Each row is a point on a landscape with many valleys, with its height.
A ball rolls from a point to the lowest of its 3 nearest points, and stops where none of them is lower. Distance is the straight distance between rows; heights are no part of it.
vezem: [137  80 131 104 194 131 126 109 137 117 130 156  62 147 143 116 115  93
 121 105 136  85]  height 16.1
seb: [100  87 144 168 115 114  69 143 170 124 186 148  67  86 119 161  99 117
 164  91 147 141]  height 30.2
busa: [156 154  96 112 144 162 182 105 145 144 144 124  99 157 150 152  76 137
 124 135 130  79]  height 9.6
suge: [ 90  82 129 137 132 117  92 162 126 127 153 164  74 113 139 163 102 119
 125 118 140 129]  height 21.1
Guma: [ 91 120 128 127 102  91 141 121 100 129  94 120 200 109 126  49 190 124
  63 137 114 166]  height 29.4
gupom: [120  98 125 127 197 120 102 123 123 136 106 152  58 132 160 104 115  81
 140 114 186  80]  height 22.1
razub: [138 109 108 185  46 146  14 128 144 151 213 148 152 101 115 165 142 129
 175  86 135 170]  height 31.7
kapi: [146 120 158 124 158 104 225  98 123 120  62 136 152 152 178  82 120 154
  82 161 163  83]  height 41.8
bod: [150 129 111 118 133 143  96 127 144 148 134 139  43 150 133 190  67 132
 166 119 118  84]  height 18.6
mosu: [158 156 138 124 115 117 171 101  98 108 132 107 153 148 120  90 137 148
  84 143 114 138]  height 41.1
baf: [140 136 125 120 146 152 174 113 147 104  92 138 106 146 140 146 104 138
 119 133 134 111]  height 16.8
pama: [129 163 115 123 129 156 117 148 133 117 138 136 112 127 132 135 117 108
 152  91 129 131]  height 24.4
poguz: [ 92  76 136 124 145 137  93 134 142 110 136 105 106 116 145 145 150  94
 141 128 181 123]  height 17.1
valo: [128 124 133 121 126 101 189  85 106  97  96 124 193 156 147  49 190 133
  75 135 105 158]  height 44.8
Rus: [151 193 110 126 105 158 153 111 115 139 113  77 186 125 126 125 144 164
 119 155  78 147]  height 57.0
muzes: [159 193 126 116 112 154 205 105  87 133 118 106 143 147 146 106  96 161
 122 152 142 101]  height 25.9
Zafa: [151 190 108 100 134 183 218 128 142 141 130 134  95 153 155 136 102 137
 134 160 161  56]  height 16.3
Dorev: [ 97 105 158 130 133 105 124 132 118 119 138 117 153 148 103  92 151 129
 105 126 128 127]  height 20.3
gez: [140 106 114 125  81 117  81 149 125 153 173 120 147  72 109 164 131 131
 152 116 108 139]  height 18.3
Butak: [113  41 146 158 138 111  74 115 143 135 137 146  79 111 124 180 123  99
 142  82 164 121]  height 40.7
Tife: [133 137 146 115 155 155 141 116 123  94  87 133 125 161 144  94 143 119
 112 141 126 128]  height 11.8
Dusir: [173 147 109 114 138 181 171 130 119 123 136 127 146 118 133 152 116 146
 140 144 135  94]  height 2.3
gule: [162 105 118 116 139 142  96 119 159 132 139 164  33 138 108 189  72 145
 155 121 114  97]  height 20.4
sonuk: [122 167 114 146 117 160  80 152 137 144 167 134  46 125 135 204  99 127
 170  94 120 124]  height 24.2
mefe: [ 89  60 119 113 149 126 107 134 165 115 121 126  81  84 131 132 123  84
 143 105 184 102]  height 17.9
fep: [155 182 103  99 145 171 204 141 130 157 130  93 115 148 152 158  84 150
 132 153 132 104]  height 16.0
nimog: [125 123 123 152  99 127  53 159  98 134 209 109  96 102  80 172  96 134
 175  96 136 149]  height 36.8
nolo: [144 145 174 106 144 119 200 119 129 123  81 135 141 149 171  93 113 174
 102 170 166  96]  height 39.6
kip: [105  52 157 181 128 108  17 151 155 125 148 143 153 136 121 159 146  65
 165  94 151 157]  height 37.8
Mevat: [ 69  61 132 104 183 125 120 128 126 130 102 129  84 122 120 103 137  93
 140 137 157 105]  height 16.2
Sis: [108 154 133 114 146 130 157 135 108 109 101 149 141 124 111 105 139 116
 102 128 122 145]  height 23.6
lano: [135 101 124 118 181 126 146  99 146 120  79 142  89 144 170 112 117 110
 126 125 153  84]  height 20.2
nozu: [104 164 108 130 101 144 104 155 125 115 142 112 147 121 112 113 136 134
 127 133  60 186]  height 59.2
vup: [125 184 129 141  77 123 116 120  89 130 111 108 208 142 142  88 190 148
 116 123  73 165]  height 67.0
Dides: [157 108 118 109 171 136 187  98 133 122  98 142 117 139 142 104  66 150
 122 153 154  75]  height 28.0
ruvi: [111  70 134 108 181 112 100 122 144 154 137 141  46 101 140 142 106 102
 123 101 159 104]  height 6.8
lema: [126 120 135 132 163 130 125 125 134 110  86 155 124 139 140 101 130 102
 109 162 151 125]  height 4.3
Kivud: [ 95  14 147 167 146 105  65 123 181 131 149 132  73 131 143 162 125  70
 151 119 155 140]  height 46.8
vabi: [145 149 100 130 133 123 156 108 119 126 112 109 153 134 129 126 142 130
 126 133  87 133]  height 52.0
Muno: [154 161  84 113 128 176 136 138 124 142 109 137 107 155 143 162 116 126
 148  82 115  97]  height 25.1
toki: [103  63 158 138 141 107  77 141 137 137 133 121 189 133 100  90 153  80
 145 136 137 145]  height 19.7
los: [118  93 103 114 145 127 122 116 134 117 111 173  81 114 151 127 112 117
 124 125 150 128]  height 23.0
neruk: [144 127 158 126 165  88 188  83 116 101  82 144 125 142 148  90  85 166
  81 162 145  92]  height 42.2
zipob: [133 149 112 171  61 145  80 166 114 131 195 111 158  53 145 172 189 127
 153 121 110 146]  height 15.9
lef: [157 172 132 127 107 113 228 118  86 146 129 105 172 135 149 107 121 165
 106 165 100 127]  height 32.2
pudal: [165 179 110 111 124 129 166 112 125 138 115  76 155 160 126 128 145 162
 119 163 101 147]  height 55.8
naz: [ 79 106 168 151  99  92 117 107 116 135 125 132 210 110  89 103 189 115
 108 126 114 167]  height 22.9
guga: [139 200 140 117  74 139 206 111 114 132 123  75 224 164 112  97 176 165
  77 148 112 154]  height 59.3
Kiza: [131 117 109 136 141 156  81 143 145 129 139 124  73 120 149 186 107 160
 164 100 120 120]  height 21.4
pofam: [105 127 132 120 152 136  97 122 128 113 100 137 137 128 129  88 137 123
 119 129 133 128]  height 7.8
Subin: [151 140 102 113 132 165 133 121 161 145 139 111  69 148 148 191  75 144
 156 119 102  81]  height 16.7
bazu: [152 106 123  97 181 123 151 101 136  96 111 172  96 149 144 141  88 100
 129 144 150  72]  height 21.7
Sini: [115 150 127 148  52 135  58 144 149 135 187 114 146  59  97 169 163 102
 179 113 122 171]  height 5.6
Mog: [141  90 107 148  68 100  67 137 127 129 188 139 146  93  99 188 131 116
 188 107 117 171]  height 3.8
Guze: [156 208 121 156  66 143 128 119 105 127 122  83 179 127 129 111 171 163
 117 131  65 152]  height 62.8
kuv: [115  66 165 157 136 133  76 136 160 125 144 124 123 120  95 159 153  72
 140 104 157 155]  height 34.2
puza: [119 123 144 141 109 122  60 162 110 153 177 131  55  96  93 189  87 128
 160  93 158 117]  height 29.5
momub: [ 90  98 149 123 158 119 111 133 134 126 104 124 142 124 120 105 162  88
 130 134 152 126]  height 11.9
Giva: [ 88 118 111 132 105 140  95 157 112 105 161 107 172  90 109 134 149 130
 146 143 107 164]  height 3.7
fasi: [129  75 132 174 105 106  66 145 156 126 192 124 147 110 110 148 150  82
 158  78 121 165]  height 29.9
Boza: [147 126 161 128 135 110 168  96 123 118  70 122 125 162 136  83 159 115
  72 149 137 114]  height 23.1
loze: [147 125 164 115 150 123 218 100 115 126  81 141 126 152 191  60 107 180
  79 186 180  80]  height 41.3
faku: [147 132 162  95 132 113 182 102 104 118 100 133 157 176 131  80 153 155
  89 139 131 167]  height 41.2
Keb: [107 104 130 137 109 115  81 166 139 114 178 125 139 109  79 165 133 106
 163  94 159 150]  height 22.4
vum: [128 136  92 145 122 145  48 165 144 150 155 139  30  99 120 182  94 136
 169 108 121  97]  height 24.1
tofod: [153 204 137 129  77 133 205 127 116 152 126  85 153 127 139  89 124 173
  80 179  82 141]  height 39.8
vadif: [105   5 137 106 166 103  71 137 140 149 160 127  77 134 120 137  99  88
 151 112 203 130]  height 52.1
nim: [159 178 135 132 123 130 219  99  93 113 111 116 144 178 136  93 121 158
  81 139 127 125]  height 30.9
Runu: [101 138  92 123 139 134 104 162 138 115 135 143 135  99  99 120 143 111
 136 122 116 158]  height 12.1
Tiriz: [125 173  90 125  98 158 111 155 125 138 132 105 158  99 119 140 157 142
 138 142  96 145]  height 57.1
mazul: [139 175 130 125 102 124 191  95 108 123  78 106 204 163 137  95 176 164
  97 120  82 180]  height 54.1
tifun: [149 115 130 105 195  99 187 112 127 119 109 147 104 146 138 100 101 153
 138 150 181  66]  height 32.3
sanik: [151 113 113  96 163 116 143 107 140 113 107 172  60 146 131 164  63 134
 144 106 152  76]  height 18.7
kiku: [119  81 120 117 142 105 101 150 146 128 139 172  49 119 128 168  76 112
 143  93 130  95]  height 15.8
Reber: [141 192  91 129 107 136 147 101 113 122 129 106 177 117 125 136 155 153
 134 136  69 103]  height 54.3
toko: [ 91 110 118 132 136 116  64 139 172 147 155 163  27  94 101 190  62 128
 177 103 142 115]  height 26.8
rabos: [ 86  97 105 169 106  96  29 153 138 124 147 150 214 130 120 118 166 106
 140 117 121 188]  height 35.8
kupe: [ 88 137 151 132  81 129 125 152 119 129 125  95 192 126 106 108 164 134
 110 127  95 170]  height 34.4
siro: [166 160 159 115 153 151 165 128 109 116 116 125 154 152 122 123 119 154
  94 149 120 126]  height 48.6
nel: [ 84 122 160 123 169 115 134 140 122 131  95 134 124 145 123  69 157 112
 122 121 140 128]  height 17.2
tuv: [ 96  86 140 133 121 100  95 135 126 123 149 122 184 103 105  96 148 124
 143 125 123 170]  height 14.5
zusi: [149  87 156 115 169  85 214 103 106 124  68 143 108 144 167  71 110 160
  83 163 178  76]  height 42.8
degi: [142 184 122 147  95 124 109 159  92 149 161  92 186  98 113 128 172 149
 158 134 101 167]  height 58.5
sofor: [140 166 103 125 120 118  96 149 101 147 139 134 115 119 129 165 109 144
 135  96 123 116]  height 25.2
vokes: [143 189 100 113 147 153 252 108 118 123  86 132 104 182 157 100  95 145
 132 175 129  61]  height 27.4
pif: [129 130 120 120 152 148  93 159 128 139 103 150  80 112 139 134 120 115
 121 122 136 137]  height 23.2
gopor: [ 93  76 118 166 109  97  24 137 150 150 203 153 157 116  99 146 160  97
 152  95 127 189]  height 33.2
zizug: [114 138 139 141 121 107 141 121 101 126 104 145 175 141 119  77 181 133
  87 131  81 155]  height 37.5
Sazug: [118 112 137 118 141 117 104 148 135 117 121 114 157  90 102 119 124  84
 143  99 125 146]  height 16.9
feduk: [124 114 110 116 148 142 107 118 127 116 116 127  83 123 153 129 102 115
 127 105 141 103]  height 22.0
Tif: [126 170  97 125 135 124 113 126 111 125 132 124 157 119 122  94 137 146
 134 126  86 141]  height 54.6
Niza: [168 190 126 135  83 132 159 127 127 149 125  68 202 131 119 131 158 148
 104 162 101 159]  height 62.5
fup: [ 92 107 127 148 121 123  99 136 126 121 160 119 158 110 104 117 131 104
 137 119 157 175]  height 12.9
Kigud: [153 203 117 119 108 122 182 113 123 166 139  83 160 114 118 126 125 168
 104 168  75 108]  height 48.7
Vaduk: [107 145 145 140 146 116 145 127 105 132 113 138 138 147 131  81 149 118
  91 127 122 129]  height 30.3
Kag: [163 160 137 112 129 165 200 124 117 153 102 121 117 160 154 131  95 161
 114 182 149  80]  height 21.0
timi: [161 147 117 115 151 147 146 118 151 114 128 140  82 141 148 172  79 141
 137 124 130  94]  height 14.2
fil: [107 126 153 151 141 125  88 161 138 147 141 117  74  98 114 180 123 103
 116  83 148 142]  height 28.6
fotod: [143 155 133 111 110 101 170 110 112 116 114 123 173 147 116  97 160 150
  94 121  78 151]  height 46.7
Sira: [101 163 137 116  90  96 188 126 101 121  69 124 248 157 129  96 195 118
  79 147 106 168]  height 58.4
vef: [127 162 120 106 137 156 213 122 138 114  76 142 111 148 160 119  98 155
 105 189 129  88]  height 24.8
Lalas: [108 100 135 144  59 135  59 119 155 117 189 146 180 108 102 162 160 102
 185 122 108 196]  height 6.0
dif: [115  93 149 152  93 129  65 135 176 123 166 122 182  89  88 132 163 104
 152 132  96 191]  height 10.6
Sidip: [152  90 119  97 175 121  80 124 136 136 124 165  45 143 110 150  82 110
 142 123 142  84]  height 20.5
surif: [153 124 129 134  96 152  89 149 125 139 148 139  95  98 109 166 128 123
 156 113 121 143]  height 24.5
pud: [157 150 156 117 137 124 209 146 129 101  95 133 142 181 143  82 125 179
  93 144 135 136]  height 35.7

Call two points neighbours if one is among the 3 nearest of the other. Go from one point of each pair to the other, from neighbour to neighbour, staying as low as possible. Name the highest point that can't be avoided.
lema, ruvi | mefe
vabi, nolo | pudal
Giva, Sini | tuv
lema, busa | baf

Where does a ball stop that starts at each point below?
mazul | Giva
valo | Giva
puza | busa
